A landscape with many valleys, sampled at points; each row gives a point and its height.
From any point a ball rolls to the lowest of the 2 points nearest to it. It stops when none of these is lower. Distance is the straight distance between rows; heights are no part of it.
fom: [ 35 -46 -10  11  11   8  -4  80 -36  55   4  15  27   4   4  28  23 -13
 -27 -68  -8   6  24 -59  15  26 -18 -13  21  -1 -38  47 -21  -9 -63  28
 -20 -18   6]  h=679
gug: [-21 -43  35   6  47  32  25  29 -31 -22   4  12  59  46   1   7  -4  -7
  25 -21   5  14  19  -8  -8  16   2   2 -35  33 -21  11  25   3  11   3
 -24 -19  20]  h=488
Ganet: [  8 -27 -27   4 -33 -11 -33 -37  46 -17  22   4   7  -9 -41  10  50 -33
 -34 -37  52  14  44 -13  24  -2  20 -10  47  41 -60 -22  -8  47  -7  19
  25  11 -10]  h=356
gunet: [ 15 -16  16  -3   3  14  46 -37 -39   2 -22  35  22  36  34 -31 -24  -7
  23  -7  50   6  24   4   4  15  -4 -33 -16  15  14   5   8  52  43   7
   5 -10 -13]  h=481
vegi: [-31  32  38  11 -20 -77 -11  17 -54  48  29 -28 -34  11  27  18  14 -21
   7  12   6 -23  58  41  19  -2 -38 -30  11  57 -11  32 -11  36  32 -77
  -1  13 -18]  h=848
fotos: [-31  28  33   4   4 -27  -4 -20 -58  -6  37 -15 -35  30  58  26  10   0
  19  22  25 -19  53  55  23 -10 -31 -20   3  65 -11   3  37  33  38 -48
 -12  21 -12]  h=831
bobi: [-21  -4  30 -72 -30   8   5 -22 -55  40  10  34   4 -43  54  -2 -16 -20
  -7  26  46 -36   3   8 -33  -3  29 -44 -33   7  61  -2  23 -34   8  12
 -22 -26  -2]  h=357
big: [-20 -40  27  -8 -18 -20 -32  27 -27  19  40 -48  16   2 -14  28   4 -42
   4 -32   3  17  50  23 -17  28 -14 -27 -10   4 -39  35 -13   1   8 -13
 -19 -14  18]  h=341
pimu: [ 54  25  14  52   3 -40  50  -5   7  21  18 -41   1  24  22 -45  27  57
 -25   2 -34  -1 -11  39   7  27 -33 -12 -17 -66  -4  42  22 -17  -5 -39
   3 -50  -8]  h=251
Tez: [ 33   4 -42  11  31   5   3   1 -24  37 -36  46 -38  -1  21  24  36  15
 -21 -11  29  11  -1 -61  10 -26 -44   3  52  32  -5  15  -7  -8 -30  30
  13   1 -40]  h=583
ninam: [ 22  49 -27  34   5   7  17 -37   8  14 -17   5 -55 -20   9 -18 -30  24
   0   0  -9   1 -24  12  21  -2 -28  33  24 -17  17 -11 -36  20   4  30
  -4   3 -34]  h=741
Sedu: [-43   8  58 -57 -18  -5 -66  -2  44 -11  -6 -58 -39   6 -27  14 -48 -35
   5  67 -13   6 -28  26 -58 -45 -37  19  -6  15  57 -22  19 -40  30 -47
 -36   1  31]  h=506
Lag: [  7  24  45  38  13 -38  26   4  18   6  30  -6 -26 -12 -22  14  11 -11
  16 -21 -12 -22  44  10  29  -3  -8   5  10  37 -34   3 -15  42  -3 -39
  -8 -11 -16]  h=548
fab: [  4  -1   5  18   1  10 -59  -8 -15  36  19  -1 -32  -1 -32  38   7 -17
 -37 -28   3   5  14   1  55  -7 -16  20  59  58 -41   3 -12  26   1  35
 -21   5 -10]  h=484
lupi: [ 28   9 -34  53  46  11  56 -10  43 -16 -16  -9   7  40   6  -4  17  49
  16  -9  -2  35 -14 -40   0  26 -42  51  10 -65   3 -20   3   5  -2  30
  14   0 -22]  h=582
dud: [ 54  38  29  15 -27 -21  49 -51  56  15  27 -24 -41 -55 -12 -23 -22   0
 -33  -6   3  -4  -6  14   1  -1 -21 -20 -17 -77   8 -18  17  12 -32 -34
 -15 -28 -19]  h=223
Vuva: [-11  12 -32  42 -23  18 -33 -76  67  -6   0 -22 -26   4 -51 -31   4  12
 -14  12 -39  -3 -53  47   9  -7  23  38  13  11   2 -16 -17  -8   9  38
  52  -3 -31]  h=754
vuse: [-12 -32  -8 -36 -62   0 -32 -64  51   4   3 -57   2 -25 -24 -18  -3 -39
  30  11  49  23 -25  36 -38  42  26  13   0  -4  26  -8  -1  -8  29  43
  19 -13 -13]  h=677
Nep: [   6   28   12   52   -7  -22   21  -40   20  -25   39    2   15   -4
  -57    3  -25   22  -16   12   -5    4   -2   38   33   28   48   11
  -14 -113  -11    0  -63  -15   30  -30  -15    5   38]  h=766
pef: [-46  -8  73 -30  24  -7 -18  24   3  -2   8 -36  -7 -13 -24 -11 -85 -50
  15  22 -29   0 -13  14 -57 -20 -24  14 -55  -7  53 -21  -2 -17   6 -51
 -40 -18  23]  h=562
naf: [ 23  40 -44 -21 -22 -20 -25  24   3   7 -59   3 -36 -44 -35  -4 -13  28
 -39  27 -36  14 -68 -24  26 -22  14  20  53 -52  30 -11 -26 -31 -31  22
 -37   9  26]  h=296
gil: [ 24  20  29  -4   4   3  12  23  -8  11 -44  23  14 -17  -4 -47 -34  23
 -38  12 -78 -37 -46   2  35 -18  32  -4 -20 -22  50 -14   0 -15 -32   5
 -41 -36  28]  h=213
fav: [ 12  47   5 -49 -62   8 -17 -49  25 -20 -30  20  -1 -22  60 -29   9  25
 -18  28   0 -48 -18  29  24 -51  27 -49   6  33  26 -26  47  14   8  29
  -9  15 -17]  h=369
pifol: [ 20  19 -43  58 -19  18 -11 -62  20  25  -8   0 -54  11  -8 -20   5   8
 -13 -17  -7  12 -33  22  13  11 -44  30  31   8 -21  12 -41  16   1  44
  60  -2 -58]  h=770
Vuk: [  11   28   16   15   -2  -16    0  -38   16    6    3   10  -11  -10
  -55    4  -73    7  -34   37   -6   31  -27   40    7   -5    9   -8
  -11 -103    9   -2  -28    5   23  -53  -16   13   48]  h=735
meb: [ 37  -9  58 -21  -9  -2  44 -41  17  40   9 -14 -35 -30  21  -9 -16 -41
  12   0  35 -25   7  -8 -28   3 -36 -21  -9  34  39 -18  35  31   3  27
 -16 -28 -57]  h=628
fopig: [ 35  28  20 -27 -35 -23   6  22  73  -5  10 -68  13 -34   1   2  12  30
  -3  10 -38  -3   1   6   6  -4   2 -17   5 -61   7 -23  59 -20 -26   0
 -44  -9  22]  h=367
tobi: [  1 -35  16  29 -23  -1 -47  12 -11  13 -10 -41 -49  57 -75 -14 -19 -33
 -15 -14 -33  19  -6  12   0  18 -47  31  40  78 -20  34 -36  38  30  -4
   9 -10   4]  h=558
Nedi: [ -2 -32  10 -25  36  17  15  28 -29  48  -2  55   4 -18  49   9  33 -39
   6  -2   4 -44  -8 -11 -48  -5  -9 -49 -47  46  10  17  20 -22 -54  -5
  51 -17 -35]  h=642
riru: [ 13  27  43  -5  13 -21  55  -9  13  29  17   2 -60 -66   9 -16 -29 -43
  24  -1  -9 -41   1   1 -31  -7 -30 -13 -29  -1  37 -31   1  20 -25   1
  -7 -11 -61]  h=606
mazoz: [-19 -43  -1  -8 -24 -19 -61  32  -9   9 -29 -27 -33  28 -84 -15 -15 -35
 -32  16 -19  31 -23  -5 -37 -13  -8  26   9  74  -2  25 -22  11  14 -38
  13 -24  16]  h=607
Mevim: [ 21 -27 -13  -1 -33 -28 -45 -69  11  -5  49 -21 -21  36 -24  23  62 -20
 -36 -18  81  19  56  -1  32  11 -17  -9  70  41 -45  -6  18  42  31  -1
   0  15   6]  h=416
Zegen: [ 20  10   7 -30 -18   3  24 -54  13   0  33  45  15 -36  10  16  35  25
 -27  15  52 -23  11 -31 -12 -27  41 -26  -7 -27  19 -23  35 -25  -2   6
 -21 -23   8]  h=460
silok: [-52  -1  17  48  65  58  29 -44 -20 -49  35  43  26  30   2  13 -46 -17
  26   1   4 -13   1  28  -5   5   2  37 -52   3  -3 -31 -21  -2  42  14
  31  19 -20]  h=737
loru: [-26  34   3 -17  40  17 -17  20   8 -59 -26  26  -7  22  19  28  29  39
  -6  52 -24 -34 -11 -16  17 -87 -10  32  29  48   7 -54  49 -52  17   9
  -7  21  15]  h=467
lan: [ 12   1  -4  10  40  -4   7  54 -54  54 -55  44 -16  15  24   6  15  -1
 -22  -7 -27 -15 -13 -48  -5 -38 -53 -16  12  75 -11  29  16  15 -40 -11
  29  -2 -39]  h=604
Tes: [-55   3 -79 -45  -2 -26 -19  48 -28 -49 -24  -9 -23  -3   9  10  35  18
  38  53  30  41  13 -11 -34 -19   1  18  17   8  13   5 -15 -23  34 -35
  30  41  19]  h=205
mil: [-15  -3 -32 -31 -13   3 -22 -23  -7 -42 -42  25 -22  20 -16   1  19  -1
  -3  43  39  21   2 -13   2 -35   4  11  26  70  13 -20  21  32  23 -12
  18  19  11]  h=230
Dito: [-31 -11 -36 -11  24 -21 -27  77 -27   4 -16 -40 -11  27 -17   9   1  15
   0  26 -21  54 -25 -22 -53   5 -31  24  -2 -31   7  37 -10 -46   2 -42
   4   9  27]  h=294
gek: [-29 -25   0  12  39 -22  50 -59  21 -73  -7  18  43  26  11 -26  39  -7
  51  39  54 -21  25  -6 -32 -15  33   3 -45   2  43 -39  42 -31  57 -13
  39  -1 -15]  h=447
Ganab: [  6  36  11   5  56  -3  58   5   5  11 -16  10 -70 -30  25  12 -54 -26
  35  22   7  -2  -4 -23 -37 -11 -64   5 -10 -20  33 -32   9  28  -3 -23
   3  30 -37]  h=577
basur: [-59  29 -51 -32 -25 -29 -45  18 -43 -47 -41   8 -24   1   4  -3 -12   7
  13  48   6  20  10  19  12 -35  15   4  21  35  14  -2 -11  17  38 -50
  18  44  27]  h=123
Remat: [  5 -61  -8 -11  14  20  -1  75 -60  34  -8  39  39  19 -15   7  -2 -21
 -21 -36   2  22   6 -48 -27  33   2 -18 -35  -2 -11  52 -32  -9 -34 -13
  13 -23  38]  h=674
fogi: [ -4  64  20  26  74 -16  64  33   6 -17  -1   5 -24 -18  41  32 -19  15
  56  18 -12 -22  23 -13  15 -16 -23  22   5 -36  13 -33   2  11   9 -27
 -20  40  -7]  h=544
Pak: [-55 -11 -52  21  34 -10   0  25 -24 -72  -8   0  16  21 -14  -9  33  25
  52   8 -10  11   5   8  19   1  40  59   8  23  -9 -15 -59 -15  38  11
  27  31   0]  h=560
feg: [ 32 -44 -32 -10 -18  30 -23  51 -30  36   3   5  54  12  65  10  36 -16
  -4 -84  12  -7  25 -22  26  40  10 -43  22  16 -47  38   3  -2 -42  61
  11  11 -14]  h=666
vara: [-24  22  -4 -15  26  12 -52  41  26 -28 -14 -12 -17  24 -28  45  20  32
 -26  30 -34   9 -20 -26   8 -62 -12  35  41  43 -23 -15  40 -26  -8 -14
 -24  26  22]  h=519
poko: [ 40   6 -11  22  57  19  35   5  21   9 -16  11  -8  24   6  32  22  37
  13  -7  22  35  -9 -71  -6   2 -50  33  35  -5 -10 -10  27   1 -17  29
 -19   9 -13]  h=555
Sivo: [-11  45 -22  28  -2  23 -29 -49  -5   0   6  29 -52 -26 -10  18 -61   4
 -12   2   3   9 -15  12  52 -18   9  28  39   6 -10 -22 -52  38   8  14
   1  45 -16]  h=703
mogok: [ 12  26  22 -42 -22   8  14 -12  35 -21 -18  -3  17   7  43 -17  36  35
   1  34  -8 -40 -11   8   1 -44   5 -14   6  20  37 -34  75 -36  20  32
  -7 -18  -5]  h=413
rugov: [ -3  -3 -31  -7   2 -18 -16  51  40 -22 -23 -68   1 -23 -32  -8   2  13
  17   9 -50  24 -34  -1  -2  20   6  43  16 -75  28 -13 -13 -45  -9  18
 -20  -3  29]  h=468
pep: [  2  16  -5  -2  -5 -30  -5 -16  -9  34  24   9 -31 -22  57  12  37 -38
   7 -23  23 -44  45  25  20 -13 -23 -47  24  57 -21   2  15  35  -9  16
  24  12 -53]  h=874
Gado: [-15 -44  21   8 -25  31 -82  -3 -15 -24   9 -63  -3  68 -52  24  -6 -28
   2 -10 -14  25 -12  31  20  22 -12  42  40  77 -43  22  14  15  36  26
 -24  24  21]  h=485
sulud: [-23 -16 -60   4   8 -13  -8  59  17 -36   8 -46   5   7  -7  -7  62  13
  47  -6 -35   9   5   1 -16  13  27  38  11  30 -18   7  -5 -36   3  19
  29   7 -14]  h=526
vemu: [  5 -17  14 -29 -26  -8  11 -47  49   7  36 -46  -5 -25  25   1   8 -26
  39   3  56   4  20  16 -47  22  -9  -7 -11  -8  23  -9  31  -8  17  24
  -1 -23 -32]  h=652
dip: [ -4  40  28  11  76  -7  41  36   5 -30 -30  25  -3  19  11  19  -5  35
  18  31 -27 -17  13 -26  11 -53 -23  14  12  10  19 -36  38  -2  19 -22
 -25   5  21]  h=512
sorir: [ 27  22 -56  16 -42 -10   8 -55  30  -7  -2  35 -11 -44  -2 -26   4  17
 -23 -32  19  -2  -3 -25  36  14  44  -4  29 -55 -14 -20 -60  35 -21  38
  12  32  -6]  h=216
Reseg: [-19 -40   7 -35 -16 -25   2  44  -5  -2  -5 -46   9 -16  -3  13  11 -31
  62 -20  40  38  49 -24 -37  37 -12   0   3   6   4  11   2  17   9   4
 -30   0  10]  h=290
Sulas: [ 32 -37  60 -21  -4  -7  34  43  16   8 -12  -2  47  10  -9 -22  41  12
  -4 -14  -2 -27  -6 -36 -24 -14  21 -15 -25  29  10  15  59 -27 -33 -16
 -23 -60  18]  h=50
dubod: [-44 -41 -21   2  25   9  19 -59   5 -50  21   9  50  44   6  -4  19   4
  28  25  64  27  21  -2 -38  20  16  13 -40 -30   4 -18  13 -20  44  -5
  38   5  -2]  h=414
kidak: [-30   3  55  25  38   4   4 -25 -39 -49  37 -28   2  74  20   4  -5   3
  39  18   4 -11  30  48  36  -5 -26  35   3  55   0 -17  45  20  51 -30
 -26   9  15]  h=806
sovok: [ 23 -36 -13 -50   9  47  23  29 -20  43  30  18  22 -37  64  37 -17 -22
  29 -14  38  -4  -4 -41 -44  67  13 -12 -43 -63  34  -1   2 -48 -38  31
 -18  -6  -5]  h=669
tesak: [ 58  28  23   6 -45 -38  20 -30  23  36  23 -33 -21 -46  21 -23  -3   1
 -18 -32 -13 -11   9  39  28  29  -8 -50   2 -49   1   3  -5  41 -21   0
 -20 -18 -20]  h=293
takod: [  3 -32  -2  18   6  29  41 -53   8 -11  31  24  49  28   2 -13 -24  -6
  11 -15  45  23  15   1 -38  33  -1 -23 -66 -57 -12  12  -5   2  13 -20
  44 -12  -3]  h=370
kulov: [ -9   6   3  18 -25 -64 -21  10 -47  64  22 -17 -49  -4  19   2  41 -14
 -12 -10   5 -35  47  12  26   1 -38 -16  46  62  -4  32 -20  10  21   2
   4 -13 -47]  h=861
fovol: [ 13  12  50 -40 -21 -28  10  47 -37  37 -13  -2  -1 -52  18 -26 -48  -2
 -15  19 -79 -62 -26   2  14  15  11 -37 -47 -45  75 -21   0 -33 -53 -18
 -50 -14  11]  h=275
zazur: [-35 -30 -52   1  24   4 -50  60 -27 -17 -23 -37   1  43 -44  12   3  19
  -6  18 -32  57 -46   0 -16   0   7  53  26   9 -16  22 -32 -50  32  -7
   5  24  21]  h=343
kepa: [ 48 -45 -50 -20 -37  29 -27  35   5  13  -9  28  57  -5  19  -6  22 -10
 -25 -52   2   5   1 -38  16  45  52 -38  -6 -27 -27  20 -17  15 -50  21
  29   6  26]  h=651
Larit: [-12 -24 -46 -20 -71  16 -67 -52  57   3 -13 -33 -10 -21 -39 -33  19 -32
 -16   6   3  11 -55  39 -21  23  39  18  13  34   4  -5  -8  -4   1  57
  64  -8 -27]  h=710
Tor: [-38  15  37 -97 -28  17 -20  14 -28  22 -14   9 -11 -34  59  27 -38  -8
   0  59  37 -17 -16 -12 -49 -30 -17 -32 -14   0  50 -17  43 -47  23   2
 -34  16   6]  h=390
vilum: [-32 -21 -15   2  59  67  23 -29 -24 -23  34  50  45   8  21  29 -26   6
  28 -14  31   1  -6 -27   2  12  34  26 -27 -43   3 -38 -11 -24  20  53
  -6  31 -12]  h=704
vamam: [ -1  18  41  44  38 -10  -5  12  -2  39  20  19 -51   1 -42  38   3  -8
 -31 -16 -29  -4  14 -18  13 -25 -38  22  26  46 -28  12 -25  11 -21 -27
 -25 -20  -5]  h=547
nos: [  9  -9  -1  20  -6   3 -59 -42 -24  31  57 -15 -17  26  13  41  39 -22
 -46 -38  47  -1  49  28  52  12 -33  -6  65  50 -65  23   8  10  24  40
  -7  23 -20]  h=470
vome: [  9   5   9 -18   3   6  29 -43  15 -24  -4  21  19  24  18  12  73  36
   8  30  47 -21  10 -34  -4 -32  15  -4  16  23  16 -28  73 -35  26  18
 -16 -10  -1]  h=443
lavob: [-22 -15 -38 -46  -8 -28   1  51 -21  -2 -27 -17 -12 -13   5  17  21   0
  27  27  38  43  17 -44 -51   4 -20   2   7  -1  21  13  -4 -18   2 -17
  -8   9  13]  h=250
Pibat: [ 29  60   1  -5 -16 -14  38 -36  61   3  13  13 -65 -53 -14   5   2  14
 -37  28  11  -6  -7 -23 -24 -39 -33 -10   9 -64  -6 -30  10  -9 -32 -47
  10   0  -5]  h=132
tigup: [-29 -35 -32  -4   4  27 -75  47 -19 -18   3 -39  12  27 -41  35  19  -1
 -16 -21 -31  29 -24  10  14   0  24  41  41  55 -62  26  -7 -23   6  28
 -12  27  -5]  h=408
Guv: [-14  40  -6   7  21  14 -12 -50   8  27  10   6 -45 -16  -9  17 -64   0
 -23  47   3  28 -27  35 -20 -15 -28   4 -11 -51  10  -3 -19   1  14 -44
  18  13  14]  h=699
naboz: [ 40  32 -12  31 -53 -44   2 -12 -15  25  -6  -6 -16 -29  47 -29  14  16
   3 -47 -13 -20  19  10  57  25  18 -32  44 -14  -2  28 -34  43  -6  48
 -33   1 -16]  h=345
piv: [ 34  40  40  26  20 -30  26  11  63   4  45 -69   1 -10  10  -3  11  46
 -17  -3 -62 -18 -12  38  12   3 -19   2 -16 -69  -8  -5  39 -35 -27 -40
 -22 -31   1]  h=308
mek: [-14 -41 -30 -39  26  48  13 -11  31 -10  32  13  52 -12  33  24  10  -7
  37  -7  42  -8 -17 -39 -39  35  42  17 -36 -47  15 -31  17 -43 -25  49
   7   4  -7]  h=684
sut: [ 18 -25 -12  25  20  13  36 -14  65 -27  -2  -7  62  29 -32  -3  29  54
  -7  -8  12  38  -9 -66  -7  22  16  29  -7 -73 -10 -23  16  -8 -13  15
  -5  -7  16]  h=609
runu: [ 10  29 -23   0   0  22 -78  -8  -3   8 -19 -24 -31  47 -16  34 -29  31
 -35  32 -14  34 -31  14  45 -36 -26  20  58  33 -34   3  38  22  10  -9
 -13  48  16]  h=587
gunaz: [ -8 -10  -1  38  -8  42  26  21 -18 -51 -25  -9  45  58 -12 -20 -37  -4
  30 -37 -27   7  14  32  10  40 -16   3 -13  22 -31  22 -35  37  26  28
  35  17  10]  h=393
dimav: [ 28  36  -6  -5 -21 -28 -23  18  49  11  -8 -67  -8 -37 -11  18 -12  19
   8   8 -57   4 -40  31  35  17  18  12  38 -99  19 -23  16 -34 -21  43
 -60  17  19]  h=421
zun: [ 41  -1 -35  24 -40  -7  -7 -40  67  15   0  28  -1 -32 -20 -27  36 -27
 -46 -50  20  -7  19 -20  32   4  20 -28  33   0 -33 -13 -31  55 -36  38
  44  -4 -18]  h=287
fonuk: [-13 -25  -4  31 -15  42   0 -43   4 -21  46  19  62  14  -8 -23 -29  -5
 -10 -16 -11 -12   3  52 -15  28  35 -34 -82 -51 -29  20 -30  -7   1 -31
  57  -9  14]  h=315
tik: [ -9  16 -45   8  -7 -44   8  70  32 -23 -10 -54 -29 -12 -14 -19  55  34
  29  13 -57  -3  -7  -9 -13   0   6  44  21 -21  15   8 -19 -52  -5  -3
   6 -12   7]  h=501
Bedam: [-50  17  21  20  40  22 -12 -21 -33 -17  16   9 -11  18   8  11 -42   3
  18  15 -14  -6   6  45  21 -13  -6  29 -16  31   8 -10  -8   2  33  -7
 -16   6   3]  h=774
ven: [ 57  -9  44  30  -8 -15  44  -1   9  21  -5 -41  27  44  -3 -41   6  35
 -30 -23 -12  31   0  19   9  13 -45 -26 -15 -16 -23  40  40  31  -7 -34
  -1 -51  -3]  h=193
bozab: [-10 -12  25   9   5 -48  58 -42  25 -56  18  16  26 -13 -29 -28  56  14
  41  20  27 -37  40   0  -1 -34  56  -3 -26   3  29 -19  25 -32  25 -28
   3 -32   6]  h=477
sev: [ 23  -8  25  10   8   9  23  64   1  -7 -37   3  43  11  -8 -32   8  31
  -3 -24 -64 -15  -9 -24  36  -7  28   9  -8  13   8   1  31  11 -26  11
 -31 -33  25]  h=131
Bido: [-17 -40 -17 -30 -11  23   5  54 -60   1 -33  48  36 -12 -21 -15 -49 -20
  -2  -7   5  24   7 -31  -9  22  34 -10 -33  -9  10  14 -49  23 -17 -20
  11  -5  55]  h=659
Paz: [-17  20 -35  41   2  21  43  -4 -40 -41  -7  24  19   2  43 -28 -39  12
  64 -33   1 -12  12  22  21  38  18  13 -24 -41   8  16 -88  10  33  52
  15  33 -16]  h=538
Sekun: [ -7 -34  29   9  13  41  46  12 -51 -33 -40  33  59  45  14 -36 -42 -26
  35 -28   9   9  19  17  -8  21   1 -27 -52  29 -10  14  -4  54  24   1
  26  -7  12]  h=446
Sala: [-40  19 -43  38  14 -14  34  42 -36 -54 -19  15  17   2  24 -17  20   2
  90 -14  -6 -13  29  18  31  22  37  33 -11   5 -13  15 -85  14  24   9
  39  40  -9]  h=564
lagu: [ 31  17 -18  -2 -29 -24   2 -41  -2  18  18  31  -7 -40  -2 -17  21  20
 -37   9   4 -20   1  11  -5  -9  37 -39 -10 -42  15  19 -14 -24 -12 -28
   8 -34  19]  h=427
lefu: [ 47 -34  77  -4   6   4  23  18  33  34   8 -30  48  38   2 -19  21  26
 -40 -22   3  17 -27 -14 -29  -2 -29 -19 -26  11 -14  34  69 -15 -33 -32
 -30 -60   5]  h=117
pava: [ 23  17 -39 -28 -38  -7 -19 -27  17   5 -37  39 -16 -69 -46 -10 -41   7
 -44   4   9  21 -36 -37  33  -6  54   0  37 -46  24 -32 -49  24 -28  40
 -30  18  29]  h=295
suza: [-18  -7  10  75  32  43  21  23  -5 -61   3  12  52  75 -34  -8  12  -6
   9 -39 -37 -16  10  25  18   8  -1  22 -26  63 -71  18 -10  31  13  -5
  52  17  -4]  h=319
pilof: [ 17  18 -15  17 -44 -61 -44  16 -46  43  12  -9  -2 -19  30  -1  28  24
  -6 -33 -36 -32   7  40  62  10  44 -39  46 -22 -11  50 -30  -7   4  29
 -52  15   3]  h=378
fipak: [ 10  -3  25  36  10 -56  52 -22  19 -43   0  18  -5  -1 -47 -19  42   0
  40   8  29 -26  51  -3  21 -14  38   9   7  35  -6  -6  -7  29  31 -43
  -2 -16   5]  h=507
lodeb: [-12 -14  66 -56 -39 -24   7   0 -30  34   6  -1  -7 -54   1 -28 -33 -22
 -18  39 -10 -49  -8  18 -32 -10  19 -36 -55 -10  77   2   4 -53  -7 -20
 -29 -51   1]  h=321
sef: [ 31  56 -36  -2 -20 -17  -3   9  28   4 -23  10 -35 -34 -30   1  13  47
 -58  29 -38  10 -45 -17   0 -36 -10   0  28 -63  -5  -4  -4 -24 -43 -30
  -1  -2  27]  h=228
zup: [-32  31  23 -67 -10  25 -45   3  35  -1 -10 -26 -22 -24  10  37 -64 -19
 -10  57   0  10 -36  11 -32 -28 -18   4   5 -18  39 -42  35 -31  14   5
 -25  22  18]  h=445
Zug: [-10   0 -14   0 -38 -23 -89  12 -39  46   7 -20  -8 -12  -2  27  15 -20
 -42 -26 -36 -12   4  34  43  -8  18 -27  51  32 -40  29  -7  -6  -1  27
 -20  18 -10]  h=423
rupif: [ -3  12 -18  17  -5   8  56 -29 -40 -18 -14  50  -4  -9  45 -49 -51 -11
  41 -15  22 -12   7  13   1  23  18 -12 -29 -22  44   0 -47  48  43  26
  13   4 -21]  h=511
rivan: [-22 -42  38 -21  24  36  16  19 -22   1   5  53  31 -13 -35   4 -78 -58
  -7  -6  24  18   8 -23 -44  -3   8 -10 -64   0  10  -5 -19  25 -10 -42
  -7 -22  35]  h=633
mogo: [  1 -40  19 -37  33  52   0  40 -36  60  28  30  18 -33  63  35 -14 -46
  12 -29   7 -33  -1 -28 -37  38  -7 -30 -57  -4  17   5   6 -31 -74  16
   2  -5 -21]  h=657
loz: [-19 -19   0  46  21  35  21   1  18 -31  22  15  47  31  -8 -25  19 -15
  20 -33 -38 -19   8  28 -14  15  21 -17 -67  16 -60  14 -11  10 -27 -24
  80  -6 -12]  h=235
ligo: [ 23 -25  18  28  57  48  21  38  -1  14  -7  14  49  47  14  26  18  19
  -2 -40  -3  23 -10 -31 -13   9 -32   5 -11  20 -45  24  35   4 -29  20
  -3  -7  -1]  h=522
sov: [  0   3 -13 -10  33  25   3  58 -41  50 -30  62 -13 -23  20   5 -15 -11
 -22   0 -37 -20 -21 -44 -23 -23 -28 -16 -21  20   6  16 -10 -14 -74 -18
  29  -5 -12]  h=623
pege: [-47 -26  27 -42   5  24 -32  22   4  19  11  -8   3 -25 -21  13 -60 -60
   9  13   5  29 -17   1 -62   9  -3   3 -51  -4  12   2 -19  -7 -19 -32
   3 -11  21]  h=601
Zomes: [  4 -15  12  -4 -21 -19  -9 -20 -22  19  31   6  15 -10 -10   5   1  -6
 -25  -8  20   7  31  28   6  12  19 -40 -10 -18 -22  25 -13  10  11 -27
  -1 -19  24]  h=388
gir: [ -3  16 -36 -20 -26  18 -29 -31 -18 -11 -52  35   8  14  47 -31  14  20
  -1   8  10  -5 -31   2  25 -29  25  -2  23  59  12  -2  25  17  13  47
   1  11 -12]  h=309
fid: [ 19 -37 -30  -1 -12  30   8   3  50 -22  -7  31  79  12 -27  -1  42  19
 -14 -31  21  17  -7 -69   2  26  61  -4 -13 -31 -32 -13  15  13 -50  12
  17   8  23]  h=632
Zan: [-10  45 -18   3 -10   2 -43 -40   5  -1  -6 -10 -66  26  -3  20 -40   5
 -20  34  -2  26 -18  32  28 -22 -39  14  34  22 -13   0  -7  41  22 -45
  20  41  11]  h=644

For each start below, name the point where the ball stops.
vamam | Pibat
tobi | basur
Lag | loz
zup | Sulas
Vuva | loru
Pak | Sulas
Zegen | basur
pifol | loru

Call two points neighbours if one is among the 2 nearest of the other. Go from one point of each pair to the other, from neighbour to neighbour, staying as low as possible. Name the highest point that can't be avoided.
Pibat / Sulas | Sala
sorir / loz | Lag
Pibat / sorir | naf
